Points on a hilly landscape, in no order, each with its height.
A ball rolls from a point to the lowest of its 2 nearest points, and stops where none of them is lower. Distance is the straight distance between rows; heights are no part of it.
redi: [-52  13 -28  26 -30  27   6  -9   1 -36 -27   2  30   1 -30  -1  44   9
 -53 -23  37   7  55   6 -16  28  42  15 -33 -10  21]  (h 50)
Tunus: [  1  11 -12 -69   0   7  -6   0  20 -26 -19  45 -29  11 -56  -8  21  -9
  18  50 -22 103  16   0  55  24 -11 -21   1  29 -22]  (h 625)
Kib: [-18  -6 -35 -32 -11  18  16  -9   0 -36  -9 -23  14  12   1  14   1 -27
  35  23 -12  25  25  23   1  10   2 -13  -6  10  19]  (h 362)
bilag: [ 60  -7  36  39  25  13 -10 -46  19  86  56  32  -2 -30  45 -26   7   0
  -7 -28 -84 -46  -5  36 -64 -45  19  -6 -45 -35  -4]  (h 846)
bego: [  4  12  48  10  -5  21   0 -23  16  29  21  -7  32 -16 -11  47  -3  28
  -5 -25 -20 -84 -63  31   7 -13  13 -32 -26 -78  21]  (h 213)
Viram: [  8  15   7   9  17 -21  27  34 -10  22 -18 -12  -3 -24   6 -30 -49  55
 -24 -32  -5 -36  22 -38 -62  34  -9  29   6  -4  21]  (h 845)
mezu: [ -9  24  24  -2   9 -16 -36 -18   8 -14   9  27  18 -18 -39  17  44 -28
   8  14  36  36 -29   7  52 -29 -44 -41  20  25 -15]  (h 518)
sonas: [ 12 -56 -16   3  14  14 -15 -16 -30  -5  34  -2 -10   7  40  -3  17 -34
   2  21  15  27 -10  -5  31 -10 -18  12   4  41 -20]  (h 365)
sug: [-28   6  -6 -53 -29  16   4   6  19 -30   3  -2   6  -1 -43  -7  15  29
  19  54 -23  43  36  -7  23  33  11 -14 -58   7  15]  (h 713)
gez: [  0  -4   3  59  -1   2  50 -23  17   9  31 -17  32 -41  31 -10 -30  38
 -42 -47 -30 -59  19  14 -80  28   4   8  10 -36  21]  (h 768)
luzad: [  2 -20  27  10  13  16  14 -25  -3   3  45 -23  13 -45  35  15   6 -29
  41  30 -18  -7  -5  23   1   9 -33  -9 -16   1  19]  (h 480)
Gora: [-48   9 -61  17 -39  19  10 -32   0 -58 -30   0  40  21  -9  21  46 -28
 -20 -25  41  17  66  23 -28  23  34  12  -7  -5  22]  (h 154)
dos: [-12  24 -67 -51 -13 -17 -17  -8  40 -43 -11  42  -4  25 -58  27 -31 -37
  52  36 -42 106  35   4 -26  15   8 -33   0  39  37]  (h 869)
mune: [-31  17   7  11  -3 -33   8  15 -17  -5 -21  -6 -26 -33  25 -11  12 -21
 -10  -6  29  18  25 -37   0  16 -30   5  38  39   8]  (h 516)
sezuv: [  3 -53 -19  31  -4  20  37  -4 -19 -21  56 -34  -3 -25  68  -2 -14  -1
  -9   7 -27  -2  51  -3 -20   4  -4   3 -16   1  16]  (h 198)
Vurir: [ 38  16  55  -1  32 -25 -47  13 -36  42 -24  36  -9   2 -19  10  10  12
  -2 -20  28 -44 -53 -22  10 -11 -31  11  -3  -6  -2]  (h 450)
somik: [ 26 -13 -11  14   4 -24   4  -5 -30  -5   0   1  40   6   2   2 -12   2
   0 -30  42 -14 -41 -22 -23 -12 -25   5  23  23   6]  (h 705)
toda: [-45  11 -32  22  -9 -16  28 -14 -11 -22 -37 -27  15  -1  -1  21  11 -34
 -15 -29  41 -14  36  10 -21  16  11  19  21   1  16]  (h 288)
far: [-42  35 -10  18 -23 -30  11  24  -6 -11 -35  13   0  -3  -1 -12  14  35
 -25 -20  37  11  44 -35 -21  25  -5  11   8   7  28]  (h 744)
Zedid: [-10  -2 -31  -4 -17 -28  15  19 -26 -22 -23  11  19  -1  -7 -26  -7  20
 -16 -34  42  22  24 -39 -30  19 -12   7  24  44  16]  (h 710)
vegak: [  0 -32  15   0  11  22  13   3 -16  21  16 -16 -28  -3  36 -30 -23  -1
  -2  22 -25  -5  21 -20   3  -3  17  22 -30   6   7]  (h 677)
Niv: [ -8  20  36  16  12 -23 -19 -27  -1 -23  10   5  27 -27 -30  24  33 -30
  -5 -13  38 -21 -50   4  46 -33 -29 -29  19  -1 -13]  (h 484)
Kez: [-12   7   1  32 -14  14  40   3   5 -13  22 -12  33 -23  25 -12 -19  56
  -9 -14 -31 -47  21   2 -53  27   5  -1 -15 -21  30]  (h 803)
Murel: [ -2 -26 -19  11  34 -22  13  -6  -8   7 -52 -34   1   2 -23   5 -30 -34
 -47 -53  49 -35   3   8 -25  22  19  54  40 -10 -21]  (h 418)
vez: [ 27 -10  -4 -27  18 -16 -18 -11   6 -11  38  26   3  -2   2  25  24 -44
  49  23  11  74 -37  15  28  -7 -59 -17  15  36 -33]  (h 623)
zofom: [ 18  14  26 -16   5   0 -40   8  14   8   6  30   7  24 -34  24  17  16
  26  20  21  20 -57  13  49 -29 -42 -29   2 -23 -29]  (h 683)
loro: [ 15  36  39  32   3   1  12  -4  15  33  10  -9  10 -19  22   4 -33  46
  -6 -27 -34 -75 -25   9 -34 -19  -3 -13  -5 -59  21]  (h 829)
zuf: [ 24  32  40   4   0 -16 -40  25  -9  17   5  28 -17  31  -1  16  17  37
   8   3  23  -4 -56 -11  45 -30 -40 -22  12 -20 -26]  (h 711)
Zifa: [ 24  -4  57  26  20  -4 -16 -24   8  30  47  -7   2 -78  24  19  17 -11
  37  34 -15 -18 -28   2   6  -2 -34 -21 -32  -4  17]  (h 544)
semu: [-17  22  28  27  23 -38   0  26  -7  22 -21 -16 -37 -34   8 -11 -28 -10
 -42 -53  37 -25   3 -29  -9   8 -24  22  38  -4 -10]  (h 610)
fumo: [ 39  21  11  -8 -10 -19 -17  40 -14  13  -3  21   1  50   6  -1   7  58
  32   3  10   3 -53 -16  13 -27 -35  -4  14  -3 -21]  (h 735)
Bobor: [-12 -14 -29   3  30  11   5   8  -6 -21 -59 -19 -40  17  -3 -21  10 -13
 -58  -8  26  -8  22   4  38  -5  51  32  36  13 -39]  (h 498)
dazo: [-14 -20 -11  24  -2 -12  33  26   3   9  17 -22 -34  -5  38 -46 -30  31
 -54   4 -31  -5  72 -27 -36  20  38  20 -18 -15  12]  (h 195)
Buva: [ -9  14 -29 -48 -19 -26  11  33  23 -42   2  -4   8  39 -14  -2  -7  27
  35  52  -4  67  20  -4  22   7   1 -17   0  10 -29]  (h 741)
viseg: [ 35 -58 -29   1  13  12 -19  -1 -34  19  41  13   0  35  40   1  22 -12
  40  14  14  17 -37   5   5 -22 -22  21 -12  27 -21]  (h 326)
Nosu: [  6  17  -9   4  16 -43  -4   3 -12   2 -31 -38 -27  10  33  12  -2 -59
  25 -24  38 -11 -37   5  12 -23  -6  22  43  18 -34]  (h 232)
zupov: [-45  23  13  20 -22  -3   9  21  20  13 -15 -19 -47  -2  21 -20   4  10
 -37  28 -30 -17  81  -1  -7  21  57  11 -29 -38  16]  (h 356)
vaza: [ -2 -17  11  38  20 -15  16  11  18  33  25 -22 -22 -19  27 -37 -53   8
 -62 -47 -24 -24  50  -8 -70  15   8  20  11 -38 -15]  (h 709)
bis: [ 14   3  45  26 -18  35 -18  -9  13  30  20   1  31  -8 -21  19 -10  51
 -32 -19 -24 -75 -33   5  10 -17  10 -32 -41 -49   7]  (h 105)
Ziv: [ 34  -7 -13  10  14 -34  -3  -1 -29   9  26  -7  13   2  44  10   5 -16
  32 -25  31  -7 -54  -8 -15 -19 -27  21  23  35 -12]  (h 728)
neb: [ -4 -41  -8  15  18   7  -4 -18 -22  -6  14 -16  15  -8  12   2  10 -33
 -18  -1  29  -9  -8   7  10  -8   3  15  20  18  -2]  (h 407)
nisi: [ 42  -2  12 -37  -3  11 -14  34  27   6  25  27  13  39 -14  10   7  48
  46  50  -9  33 -41   5  26  -1 -27  -5 -28 -18 -40]  (h 758)
Bapo: [-33  38  26   8 -21 -13   0  37   1  -9 -14   0   0 -13  -9 -16   5  44
 -26   9  -2  -4  31 -33   5   7   9  -7  -2   3  16]  (h 777)
Motag: [  7 -17 -12  18   8   2  26   3 -15   2   7 -19  44  -6 -13  -6 -35  21
 -42 -54  29 -42   6  -4 -51  28   2  20  15 -16  10]  (h 641)
zevif: [-18  -3 -79 -41 -20 -19  -5 -10  11 -42 -25  15   4  34 -43  21 -17 -36
  41  19 -26  73  32  12 -28 -12  17 -20  17  45  38]  (h 888)
Tep: [-10 -48 -21  18 -23  39  11  -6   0 -19  16 -30  14  20  11  -3   3 -11
 -38  -8   2 -20  11  26  22   8  34   5   6 -21 -25]  (h 454)
Kunu: [  5  -7   9 -52 -12  27  13  16  17 -18  10 -28   8   5 -24 -11  -4  32
  24  58 -42   7  11   9  22  31  32   0 -68 -18   9]  (h 756)
niso: [  1   3   9  44   1  -2  37   6  23  29  25  -5  11 -22  12 -26 -49  40
 -62 -57 -34 -43  42   8 -80  23  16   8   3 -56  13]  (h 740)
buzi: [-20  22  11  -1  -2   3   6 -34  -6 -11  -3 -15  46 -14 -17  26  11 -21
  -1 -10  15 -48 -32  18  -2   7   1 -13   4 -21  26]  (h 311)
tonib: [-37  32 -55 -55 -13  -7  -7 -14  36 -52  -1  51  -8  19 -40  33   5 -40
  41  36 -21 103  58  18  -2  15  -9 -28  -8  21  23]  (h 847)
runo: [ 16 -14  17  -8  23  -1   9 -12   8  -2  39  -8   1 -37  34  32   8 -21
  56  49  -7  48  -9  17  19  11 -70 -19 -15  -3  -6]  (h 543)
tagi: [ 18  -9  13  36  24  -8  11   9   1  41  31 -11 -23 -16  42 -32 -36   4
 -29 -30 -12 -28  11 -13 -47  -5   2  20  -2 -10 -16]  (h 678)
mapek: [  1  36 -11 -33 -26 -16   4  29  20 -30 -14  10  20  42 -27  -1  -9  39
  21  26   3  23 -11  -6  18  -3  -6 -22  14   1 -10]  (h 712)
Dapof: [  4 -50 -12   5 -18  48  -2   6 -12  -3   9 -24   4  26  -9 -25  -3   8
 -51  15 -16 -14  17   9  27   8  63  15 -27 -18 -22]  (h 489)
maba: [-41   7 -25 -11  -6  -6   7  14 -18 -25 -46   7 -21   9 -33 -24  29   6
 -37   8  13  27  48 -39  16  18  29  25  -2  41  27]  (h 537)
vaki: [ 34 -45 -38 -16  10  12  15 -29 -31  -7  14 -35  17  22  34  23  -8 -41
  52   1   9  -3 -26  34 -19  -2   2  26  10  21   0]  (h 420)
soreg: [  9  19 -15 -29 -15 -38  -3  25 -12  -3 -39  -6 -34  12   2 -16 -13  -7
  32  -8  13  34 -10 -26  -2   5  -8   1  39  41   1]  (h 373)
Vub: [-24  32  20   1 -15  12  13  18  18  -1 -16 -27  -4   7   5   7  -6  -3
  16  11  -6 -22   1  15  17   2   0 -10  11 -33  -2]  (h 514)
Bip: [  1 -24 -28   6  34   6  -2   7 -13  -2 -48 -18 -20  16 -20 -14 -19 -15
 -66 -45  38 -28  11   9   7  -1  35  48  43 -12 -41]  (h 461)
Kanat: [ 57  16  23  49  20   3  18 -44  13  69  41  32   1 -24  60 -22 -18  21
   3 -44 -84 -53 -10  46 -77 -26  11   1 -11 -49 -18]  (h 827)
bel: [ 14 -45   2  40   9  34  -5  -9   1  12  28 -22  -7  23  18  -7 -10 -27
 -55 -19  12 -49  -9  24   6 -10  43  18   6 -33 -34]  (h 488)
Keri: [-16   8 -13  18   4 -18 -26   9   2 -26 -12  12   5  13  -2  -6  24   1
 -43 -25  49   4 -13 -17  53 -40 -17 -16  46  34 -41]  (h 156)
Sevo: [ -2  18  17   1  -5 -31  10  51 -10  14 -23  -6 -24   5   9 -35 -27  51
 -19  -6   0 -18  25 -46 -19  17  18  22   5   9   8]  (h 810)
ruru: [ 26 -13 -46 -45 -12   2 -25  -4  15 -34  25  39  36  53 -34   7   0  10
  32  21  -3  68 -32   1  16 -26 -24 -30  -9  27 -26]  (h 628)
sot: [-28  17  10  14  -3  -7  24  30  20  26   4 -23 -31   0  32 -38 -29  16
 -55  -8 -44 -27  72   0 -42  18  66  24 -18 -49   4]  (h 280)
gif: [ 23 -44 -62 -33  15  -2 -12 -35 -28 -11   1  15  -6  31  10  10   0 -54
  30   7   2  59 -17   3  18 -25  -3   5  28  61  -4]  (h 360)
Soget: [ 28  15  26 -25  25 -14 -37  -2 -47  22 -37  31 -13  15 -30   3  18 -12
  24 -20  39 -16 -57  -8  16  -6 -16  25  14  29  -2]  (h 408)
Demam: [ -9 -15  14  19   4  18   5  19   1   6   5 -13   5  12 -15 -22 -30  20
 -82 -42   0 -48  32 -13 -22  22  55  22  -3 -37  -7]  (h 567)
kemi: [-40  37 -10  12  -5 -55  -1   4  -8 -26 -19   9  -5 -15   1  12  27 -23
  -4 -26  39  24  16  -7   4  -4 -25 -10  53  40   0]  (h 475)
nefe: [  9  14  56  21  11   8 -38  17 -25  18 -12  24  -3  -6 -32  -7   2  20
 -33 -11  23 -45 -32 -23  17 -16 -16  -3  -8  -7  -6]  (h 390)
vaf: [ 20 -24 -12  -2   0  15  20  14  -9   7  -5 -22  32  30  -6 -16 -39  29
 -48 -41  10 -40  -3  -1 -41  24  41  43  13 -30  -2]  (h 607)
Nisap: [-43  42  -9 -14 -24 -15  23   3  16 -17 -40 -36 -14  17  10  17  -5 -21
  34   7  -1 -12  16  25  -3   9   2   4  15 -18  11]  (h 470)
vil: [  9   1   1  12  17 -24  -8 -26 -14 -24   9  -6  42  -5  -3  15  28 -55
  -5 -18  41  -6 -40  10  21 -24  -6  -2  32  17 -21]  (h 447)
gono: [-10   6 -42 -26 -12   3  21 -34  -2 -10 -50  -9  55  17 -42  29 -13 -41
  22 -33   7 -32  -5  25 -29  12  32   4  24   3  44]  (h 513)
Likav: [-28 -14 -23   7 -20  30  32 -37  -6 -20  -2 -22  49 -17 -14  24   7 -17
  -9 -33   7 -42  22  18 -37  58  37   4 -17  -6  53]  (h 618)
poro: [ 33  12  11 -34  12 -15  -8   0 -41  34 -23  21 -25   4   0  -5   6 -12
  58 -10   5  10 -54 -19  -4   6 -18  21  17  48  16]  (h 353)
migu: [ 10   9 -16   0  23 -54  25  10 -11  21 -48 -45  -7   3   3  21 -40 -31
 -13 -61  45 -39 -28  -5 -37   9   6  45  45 -14  -3]  (h 361)
Reda: [ -3 -24 -12 -10 -12  16  33 -27   6 -24  35 -35  15 -21  34  24 -10 -27
  51  28 -17   6  19  28  -3  16 -18  -7  -4  -1  19]  (h 426)
topeb: [-25  37  51  28  -3  -5   3  18  29  28  -6 -18 -47 -19  25   2 -13 -12
  11  21 -29 -23  16   3  12 -10  -1 -17  -7 -37   1]  (h 566)
famez: [ -3 -10 -32 -30   6 -13 -34 -33 -25 -21  -3  44  11  -1 -55  -4  13 -53
  14   0   2  69 -12 -27   5 -16  -2 -19  35  86  26]  (h 281)
zade: [-16   1 -21 -62  -8   2   5  11  21 -40  -8  19 -23  10 -53  -4  26   8
   4  65 -26  81  30 -13  53  25   9  -8 -45  17  -4]  (h 668)
romog: [ 26 -48 -61 -29   5  -5  -2 -23 -24 -13  -4 -23  14  42  15  19 -18 -56
  41  -5  13  30 -21  25  -6 -20   7  13  19  41 -14]  (h 388)
Roge: [ 36   5   7 -28  -3 -16  10  -1 -32  15  10  10 -21 -13  23  -8   1  -3
  77  10  -2  20 -45  -9 -25   4 -44   9   6  43  13]  (h 300)
Vuk: [ -1 -34 -37 -16  17  22 -18   2  -4 -20 -38  -6 -30  34   4 -23  17 -10
 -37   0  27  11  -5   5  63 -15  39  13  31  26 -47]  (h 528)
Liv: [ 27  -8  48 -12  -4  28 -20  12  10  24  15  25  -2 -22 -22  -4  15  56
  29  38 -24   5 -25 -22  15  -3 -28 -20 -47  -6  15]  (h 431)
Sipun: [ 31 -14  17  38  21  -9 -21 -10  -3  43  52 -14 -31  15  52  21  18 -21
  36   7   4 -19 -57  34   7 -30 -18  26  -8 -32 -42]  (h 765)
vuza: [-32  -9 -18   2 -15  12  33 -14 -20  -9  -4  -7  42 -32 -12   1  -1  -4
  -2 -21  11  -9  32  -7 -51  40   6   9 -18  14  51]  (h 662)
fifir: [ -1  -1  -1 -20  13 -10  -6 -14  20 -23  28  -3   6 -10   9  35   7 -50
  43  39   6  52 -11  29  40  -6 -55 -26  12   0 -25]  (h 591)
Nad: [ -4 -17  22  12  -3  35  -8  13   4  13  13 -12  -6   4 -14 -33 -20  12
 -51   5 -25 -35  22  -2   6   1  59  -2 -25 -27  -6]  (h 526)
lis: [  4 -45 -24  43  -8   6  37  25  -9 -10  38 -16 -14  -8  63 -40 -31  31
 -42  -2 -19   8  54 -32 -38   8   4  11  -9   1   9]  (h 101)
kavin: [-23  24  49   6  13  -6  -4   6  -1   7   4 -14 -34 -42  20   9  16 -23
  35  33  -4  22   6  -3  27   9 -48 -22  11   3  15]  (h 650)
lamo: [ 47 -19  29  39  33   8   1 -21 -26  39  46   6 -16 -42  45 -17  -9  17
  22  -1 -24 -33 -24  -9 -50  -3 -21  32 -20  12   3]  (h 745)
Seme: [-40  -7 -15  -9 -33  19  28  -3  11 -35   4 -15  -5  -8  13  19  17  -6
  21  40 -19  31  67  12   8  26 -12 -18 -34 -12  26]  (h 693)
paku: [-20 -10 -36  -5   5 -27 -20 -23 -32 -38   0  32  12 -12 -21 -13  26 -46
 -15 -16  29  52  23 -26   8 -12 -15  -4  46  83   2]  (h 231)
zod: [ -6  32   4 -34  12   0 -30 -15   7 -27 -27  35   0   1 -58   6  28 -37
  17  11  11  51 -24  13  39 -15 -19 -28  22  34 -12]  (h 551)
lir: [ 22 -15  10 -22   3   2 -34   7  -2   4  15  35  -1  19 -17  -2  24  -6
  37  32  12  52 -43  -2  51 -14 -36 -16   8  15 -27]  (h 654)
dimig: [ 24 -33 -36  -7  -4  32 -19 -22 -13 -17   9  -8  34  46 -19   3  15 -17
 -10  -7  26  -6 -39  19  34 -33  23  -3  -5   1 -33]  (h 578)
Damog: [ 27   2  21  35  11  -4  -2 -11   6  40  42 -21 -26   0  63   7 -16 -13
  21  -3 -29 -36 -42  33 -14 -28  -5   8 -11 -52 -33]  (h 785)
Zabim: [ 35  19  27  39  20  -4  15 -23  17  58  44  -6 -18 -12  66  -5 -24  -7
   4 -27 -55 -57 -30  41 -56 -24   8  15  -5 -52  -9]  (h 806)
Fabi: [ 58 -12  36  30  -1  41 -16 -20  23  76  51  33  -6 -12  16 -14   0  37
   3  -3 -81 -44   0  19 -40 -33  25 -25 -63 -37   5]  (h 870)
pozu: [-33  14 -23 -15   5   8  12   9  -3 -44 -63  -6 -50  12 -31 -20  45  -4
 -39  27   2  13  59  -9  34  18  58  24 -17  18  -2]  (h 490)
vivik: [ 19 -52 -41 -36   6  -3 -29 -25 -46 -16  14  36   5  12 -11 -12  11 -23
  12   8  11  63 -17 -23  19 -19 -10  -1  11  72   9]  (h 325)
zase: [ 29 -34  35  -6   9  31 -20  -4   1  36  32  22 -16 -23   0  -5  21  24
  46  53 -16  29 -16  -9  12   4 -44 -15 -43   5  -3]  (h 499)
Dusav: [ 12 -16 -22 -58   2  31  -6   9  33 -32  15  28  32  27 -36   7  -9   4
  27  43  -4  70 -24  10  35   7 -25 -23 -43  -7 -32]  (h 669)
muv: [ 37  -9  58  28  14  13 -18 -20   1  54  44  24 -15 -45  18   4  25  17
  50  36 -28  -5 -37  -5 -20  -8 -45 -13 -43   5  11]  (h 564)
lekib: [-10   5 -30 -35  -9 -23   1  19 -12 -24 -37   3 -38  25   0 -16   5  -3
   7  16   1  61  16 -27  31  -2   8   2  43  54 -10]  (h 318)
Karit: [  1  14  28 -16  -2  43  20 -14  56  13  13 -18  15  -1   3  22 -22  17
  41  38 -43 -26 -26  42  13  17   8 -25 -43 -70  -5]  (h 832)
bavi: [-24  35 -24 -18 -20 -37   6  -1   2 -20 -32   3   5   7  -7  14   5 -27
  33  -3   5  29   7  -4 -13   0 -23 -10  31  41  25]  (h 430)
gevur: [-32  19  30  22  20 -37   7  23 -14  25 -30  -2 -65 -42  11 -20  -8 -14
 -25 -16  24   5  44 -33  -7  16 -10  32  30  20   8]  (h 565)
led: [ 46 -43 -23 -20  -2 -12 -22   8 -27  16  34  26  -9  32  33   7  25  13
  58  18  10  59 -47  -6   0 -19 -48  10   4  32 -24]  (h 285)
nak: [ 11  28 -11 -28 -27  -6   0  21  -4 -28 -16   7  48  43 -24   4 -18  48
  11  -2  -4 -34 -21 -12  -2  -8  15 -12   1 -13  12]  (h 675)
mogo: [-21  39 -50 -63 -11 -25  13  14  53 -49 -18  28  -3  24 -32  33  -1 -18
  32  52 -18  93  51  26  14  27  -3 -18 -14 -14 -13]  (h 815)
vuki: [ 10 -41 -20   8  12  36 -26  -6   1 -15  -6   0  -6  37  -2 -15  26  -8
 -20   5  20  -5 -28  12  57 -31  28   6  12  -2 -53]  (h 554)
fugo: [ 15  24  18  32  -8  -6  39  16   0   6  -2  -7   2 -32  26 -22 -42  77
  -2 -11 -31 -49   5 -24 -57  14 -15   5  -4  -6  19]  (h 838)
pez: [ 28 -23  22  14  12  16  14  -8 -15  32  20  -1 -38 -37  47 -28 -21  32
  22  20 -47 -11  -6 -14 -31  -1 -10  18 -21  16  21]  (h 714)
Tidez: [-24  11 -44 -32 -26  20  33 -24  -4 -17 -49 -12  57  10 -41  22  -2  -9
   9 -26  -2 -25  24  24 -42  48  42   4 -12  -1  57]  (h 563)
Buda: [ 38   1  28  25  27   3   2  -9 -21  51  11   2  -7 -12  33  -1  -8  14
  13 -17  -2 -59 -47   1 -44  -6 -14  24 -12 -19   4]  (h 774)
Nugo: [ 19 -45  19  47  24  29 -32 -13   6  48  51  -6 -21  -7  42 -19  -7 -48
 -54 -17 -16 -30   4  20  -1 -35  41   9 -16 -34 -29]  (h 519)
Fuba: [ -2  24 -25 -56  14   7 -28 -15   6 -42 -34  44 -27  11 -79  -1  14 -36
  23  32 -12  80  -6  11  30  -3  -2 -28  22  38 -12]  (h 584)
roros: [ -3  20  54  15 -14  18 -36   7   5   6 -14  16  13   1 -40   9  16  24
 -30 -13  13 -39 -29 -19  53 -19 -11 -32 -15 -25   2]  (h 330)
Zep: [  7  -8 -11 -18   1 -15 -29  20 -12 -12 -20  16 -36  28   2 -22  16  12
  -6   9  13  60 -13 -31  62 -16  -4   1  52  51 -27]  (h 270)
Lafam: [-47  10 -48  20 -24  -4  23 -42   0 -33 -32 -18  39   0   4  39  29 -54
 -10 -35  43  -6  53  39 -42  26  30  20  17  -1  37]  (h 226)
pibi: [-42 -13 -25   5   1  -2  11  -2 -25 -25 -26  11   8 -22 -21 -13  20 -32
 -25  -8  31  17  53 -26  -3  21  14  20  -4  39  33]  (h 579)
mebo: [ 10 -29 -35 -21  -5  11 -24  -4  -6 -32  13  17  39  43 -11  -8   9   0
   8   3  12  27 -31  -2  38 -32   0 -14  13  31 -21]  (h 601)
tezu: [-26  11  32   2  20   1  -4  21 -13  16 -38  -6 -45 -27 -10 -32  -2 -12
 -38  -1   7 -12  23 -28  14  12  10  23  12  10   9]  (h 606)
sutu: [-40  22  35  49  10  -3  -2  -4  29  37  -1 -13 -22 -42   8 -13  -4 -25
 -59 -20 -12 -32  57   7 -18   0  26   3  -8 -39  13]  (h 898)
Zak: [-26  18  49  33 -15  -1  -2   3  25  14  15 -14 -31 -52  16   7  14  -9
  12  39 -12  -3  32  -2  25  -7 -25 -25 -12 -16  24]  (h 609)
Kado: [-33  17  54  39   2  18   0 -24  42  46  10  -5   4 -50   3   2  -7 -18
 -46 -33 -31 -57  45  23 -22   5  35 -37 -12 -49  17]  (h 880)
Taref: [-28  25  -4   6   7 -22  22 -23  -6  -8 -21 -26  48 -23 -11  35   3 -26
 -15 -39  37 -50  -8  13 -29  19   4   6  27 -16  23]  (h 359)
mivep: [ 44 -20  29  28   0  51 -20 -12  25  41  58  28   5 -27  16   7   0  45
  32  18 -50 -29 -29   1 -18 -27  -9 -24 -71 -30   0]  (h 900)
nar: [ 38  12  17 -28 -10 -17 -24  41  -1  26  14  19 -25  36   2 -12   2  74
  40  39 -11  31 -39 -23  22  -3 -13   4  -6   2 -25]  (h 762)
Lok: [  7  13 -14  -1   0 -38  25   7 -14   9 -48 -38 -28  -1  28   6 -37 -34
  33 -29  22 -26 -23   6 -18  -7   1  25  30   4  -3]  (h 293)
Supak: [ -4  -7 -22   8  -4 -23  13   1 -17 -14 -14   3  53   2 -23  -3 -23  14
 -29 -50  54 -24  -1 -29 -36  11 -17  14  29  18  20]  (h 676)
Nomis: [  7  -4  10   6   6  -5 -26  30 -20  10 -18  10 -36  20   9 -18   7  23
 -41  -2  35  15 -15 -23  54 -29   0   7  43  26 -49]  (h 215)
Ruf: [ -7 -17  11  -5   2  10  -6  14 -11   3 -15  -4 -36   4   1 -29   1  -3
 -18  22   3   9   7 -23  31  -2  19  14   7  17   3]  (h 642)
tup: [-33   5 -14  12  -2  -1 -10  11  -5 -40 -31  11   0   5 -27 -16  27  -7
 -39 -10  30   3  17  -4  40 -16   5 -18  27  24 -18]  (h 95)
sasir: [ -2  19 -30 -67  -7 -24  21  27  52 -36 -21  -1 -10  36  -2  21 -22   5
  42  45 -17  75  16  19  32  19 -26 -14   6  -9 -37]  (h 773)
gifa: [-29   9 -58 -30 -29  -6  29  -9  21 -37 -45 -39  10  36  -3  34 -12 -31
  35  10  -6  11  28  39  -6   0  26  -9  18  -3   8]  (h 419)
Loze: [ 30  -1  -4  29  17 -33 -17   6 -13  24  32  -2 -27  21  58  28  21 -12
  43 -10  31 -21 -74   6   2 -33 -33  29  15  -4 -38]  (h 748)
foz: [  6   3 -16 -13 -26   6  18  18  -5 -15 -18 -11  38  41 -22 -11 -19  35
 -18 -14   7 -42   2  -5 -15  16  30  11   8  -9   9]  (h 643)
nas: [ 15  11  60  29 -23  36 -51  20  14  20   5   4  18 -15 -38   7  -3  52
 -34   7 -22 -38 -13 -22  38 -27   1 -44 -61 -35   3]  (h 233)
tovuv: [-27  -3 -27  -4 -10  -9 -20   1 -18 -39 -20  44  11   4 -34 -13  33  -2
 -32 -12  19  50  29 -36  25 -13   4 -17  29  62   4]  (h 174)
Pum: [-37  -1  21  19 -16  11  15   9  20 -18  14 -11 -24 -39  25  10  19   7
  15  44 -14  27  56  -5  18  10 -20 -19 -29  -5  20]  (h 651)
Dibi: [ -3   0  30  44  25 -21 -12  30   4  41  16  -7 -23 -34  30 -20 -28  -4
 -62 -31  15 -24   9 -25 -13 -23 -15  12  16 -20 -21]  (h 647)
bog: [  0  10  29  17   0  27  14 -37  10   7  22 -23  29  -2   2  30  -1  -1
   9 -11 -12 -56 -49  37   2  -5   6 -12 -14 -51  16]  (h 234)
puz: [ 21  10  12 -52 -13   0  -6  27  37 -21  20  25  33  22 -36   7  -7  58
  30  44 -12  51 -29  -6  34  10 -26 -34 -43 -19 -26]  (h 719)
Tufed: [ -5  31  43  30  -2   7   5  -5  23  39  14   1  13 -34  -5   8 -18  35
 -57 -48 -39 -77  10  13 -33   7  22 -29 -12 -61  32]  (h 856)
meze: [  6   1  27 -42   3  43   6  13  36   5   2 -15   2  14  -9   4 -15  31
  31  52 -41  -4 -16  25  23  20  20   2 -54 -53  -8]  (h 794)
sop: [ 23  24  32  24  23 -16  18 -16 -11  27   6   0  16 -10  16  24 -28  27
  -4 -48   5 -82 -60  18 -47  -5  -9  14  -1 -55  16]  (h 802)
Rotub: [ 41 -15 -14 -31  -6 -17  -6  -1 -33  17  14  24 -28   8  24  -8  17   7
  54   9   7  65 -34 -22   5   4 -49  -4  41  54 -11]  (h 235)
repi: [ 12  11  67  26  -5  18 -29   9  27  38  27  12 -10 -36 -15   8   2  32
   0  30 -15 -24 -11 -13  28 -24 -25 -40 -41 -17   9]  (h 339)
Nasep: [-48   8  -3  15 -53  44   3  -6  10 -33   3 -19  26  -1 -35  10  42  15
 -39  -6  14  -7  45   4  19  16  25 -13 -45 -19  16]  (h 149)
sir: [ -3  15 -47 -30  -8 -16   6 -23  20 -21 -45 -13  34  35 -23  28 -15 -45
  37  -8  -6  -2 -23  34 -10 -18  18  -8  32  -3  12]  (h 466)
Mur: [-33  -1  -3  -1  -4  27   3  -1 -24 -10 -18  11  29 -25 -37  -4  10   3
 -22 -24  19 -20  21 -23 -15  29  10   5 -20  15  38]  (h 629)
Kab: [-51  34   6  -4 -14   9   5  31  13 -15 -30 -11 -44  -5 -15 -12  32  13
 -22  35 -18  11  66  -7  27  18  50  14 -29 -15   7]  (h 427)

Where does a ball stop that starts at each point below?
Ruf -> tup
Mur -> lis
fumo -> Kib
meze -> Rotub
tagi -> tup
ruru -> Nosu
Kado -> tup

Call two points neighbours if one is among the 2 nearest of the other. Go from one point of each pair to the other, from neighbour to neighbour, staying as low as possible. Name the highest point that can't be avoided.
tup / bis -> Vurir
tup / vaf -> tagi
lis / tup -> Mur
Nosu / vaf -> Ziv
Kib / tup -> muv
tup / Rotub -> vaki
bis / redi -> Taref
